Points on a hilly landscape, in no order, each with its height.
A ball rolls from a point to the lowest of its 5 nearest points, and stops where none of them is lower. Distance is the straight distance between rows; heights are no part of it.
k_289 h=4.66: [-1  7  5 11 25 -7 12 12 -6]
k_843 h=6.94: [  7  -6 -12  -1  -1  -6   7 -25  13]
k_387 h=4.65: [  9  -5   2  12  28 -14  19   1   3]
k_367 h=1.91: [-16   7  23   5   7   9   2  32 -20]
k_363 h=1.79: [ -9   0  10   0   2   1  -5  23 -11]
k_611 h=3.72: [ -1   4  -7  -7 -13   8  -7 -15   5]
k_630 h=2.46: [-6 -1  8  2  5  2  5  4 -6]
k_827 h=5.22: [ 10  -3   6  17  32 -14  24   5  -1]
k_545 h=6.91: [  8  -6 -12  -5  -5  -5   1 -20  13]
k_25 h=3.87: [ -6   6   0 -10 -26  14 -18   8  -4]
k_633 h=3.49: [  9  -4  -5   6  15  -9  13 -17   9]
k_64 h=3.64: [  3   1  -2   6  18 -11   7   5   1]
k_824 h=1.59: [-13   6  14   2   6   3  -4  29 -16]
k_993 h=4.04: [  7  -4  -3  10  20 -12  11   1   2]
k_61 h=4.64: [  6   1   4  14  30 -15  15  14  -3]
k_231 h=2.42: [-3 -2  4 -3 -9  5 -2 -1 -2]
k_186 h=3.73: [  0  -5   1  -8 -20   9  -9  -2   1]
k_379 h=1.86: [-3 -5  9 -3 -3  3 -5 13 -6]
k_664 h=4.88: [ -4   5   9  13  25  -3  13  14 -10]
k_495 h=4.01: [-6  2 12  8 16  1 11 10 -7]
k_620 h=3.65: [  7  -5  -4   9  18 -11  15 -12   8]
k_489 h=3.96: [ -4   5  -6 -11 -33  18 -23   3   0]
k_734 h=6.89: [  9   0 -20  -4  -5  -3   2 -35  15]
k_471 h=1.45: [-15   8  15  -2  -5  11  -6  23 -17]
k_381 h=4.76: [  8  -3   4  16  32 -17  20  14  -2]
k_997 h=4.22: [  0   6  -9  -7  -7   1  -6 -12   6]
k_627 h=4.46: [-1  6  0  6 17 -7  7  8 -4]
k_857 h=2.06: [ -5  -4  13   2   4  -1   1  18 -10]
k_814 h=2.15: [ -7   0  16   7  13  -1   2  29 -15]
k_576 h=2.35: [-5  0  7  2  2  2  4  2 -5]
k_286 h=2.44: [-3  2  0 -5 -7  6 -2 -8  1]
k_833 h=2.81: [-4 -2 11  6  7  2  7  8 -7]
k_629 h=0.30: [ -2   4  -4  -6  -9   5  -3 -10   2]
k_910 h=4.63: [  6  -2   2  10  27 -16  14  10  -2]
k_9 h=4.47: [  3   4   1  10  25 -12  10  12  -5]
k_448 h=6.73: [ 10  -7 -14  -7  -8  -6  -1 -25  14]
k_90 h=1.11: [ -9   7   7  -5 -15  11 -13  15 -10]
k_82 h=4.27: [  2   3  -2   9  22 -11   8   9  -3]
k_748 h=4.16: [  0   6  -8  -3  -4  -1  -4 -10   4]
k_507 h=6.13: [  8  -1 -19  -9 -19  -1 -11 -21  13]
k_602 h=6.71: [  7  -5 -15  -6 -10  -5  -5 -19  13]
k_417 h=4.18: [  8  -4   0  15  23 -11  20  -6   5]
k_565 h=3.97: [ -2   0  -3 -12 -28  11 -20   4   1]
k_463 h=0.79: [-16   7  18  -1  -1  11  -4  25 -17]
k_975 h=7.02: [  8  -6  -9  -1   0  -8   1 -16  12]
k_522 h=1.63: [  3   1  -5   2  10 -10   3   1   2]
k_282 h=3.14: [ -9   4   8  -5 -10   9 -12  18 -12]
k_277 h=3.31: [ 8 -7 -4  4 10 -9  7 -9  7]
k_579 h=6.95: [  9  -3 -14   0   0  -6   5 -29  13]
k_141 h=3.99: [  0   3  -8 -12 -37  18 -27   0   3]
k_51 h=3.78: [ -6   1   1  -8 -18   9 -16  11  -5]
k_933 h=5.31: [  3   4 -14  -8 -15   3  -9 -15   8]
k_71 h=4.12: [  0  -2  -2  -9 -21  10  -9 -12   4]
k_270 h=4.72: [  0   4  -8  -9 -20  10  -9 -17   5]
k_396 h=6.48: [ 10  -6 -15  -7 -13  -4  -6 -25  15]
k_473 h=2.94: [-5 -4 16  6 11  0  8 15 -8]
k_927 h=3.85: [-3  5 -2 -2  3  0  0 -7  0]
k_354 h=4.02: [  1  -4  -7 -12 -34  15 -20  -4   5]
k_8 h=3.19: [-3  3  7  6 11  2  8  5 -7]
k_468 h=2.07: [-2 -5  8 -5 -9  2 -5  9 -3]
k_92 h=3.42: [  7  -5  -4   6  14 -13   9  -3   6]
k_578 h=4.06: [  2  -5  -4 -10 -29  12 -14  -6   4]
k_953 h=2.05: [-4 -4  8 -1 -5  4 -1  5 -2]
k_592 h=6.96: [  9  -6 -11   0   3  -6   6 -22  13]
k_31 h=4.60: [  2   2  -7 -11 -28  13 -11 -19   7]
k_998 h=3.44: [ -1   0  -1  -6 -16   9  -6  -9   3]
k_685 h=3.62: [-5 -3 16  8 14  1 10 18 -9]
k_881 h=5.87: [  4   3 -14  -7  -9  -2  -6 -13   7]
k_646 h=1.93: [-12   6  11  -1  -5   7  -8  22 -14]
k_58 h=3.25: [-2  6  0  3  9 -2  4  1 -4]
k_425 h=2.91: [ -3  -3   5  -5 -12   8  -4  -4  -1]
k_311 h=3.66: [ 3 -1 -7 -1  4 -7 -2 -6  5]

Write out the way that a ball takes from each point below.
k_565 => k_25, k_90
k_592 => k_448, k_396, k_507, k_933, k_611, k_629
k_289 => k_82, k_64, k_522

For each start below, name the point where the ball stops.
k_630 => k_463
k_354 => k_90
k_141 => k_90
k_31 => k_629
k_620 => k_522
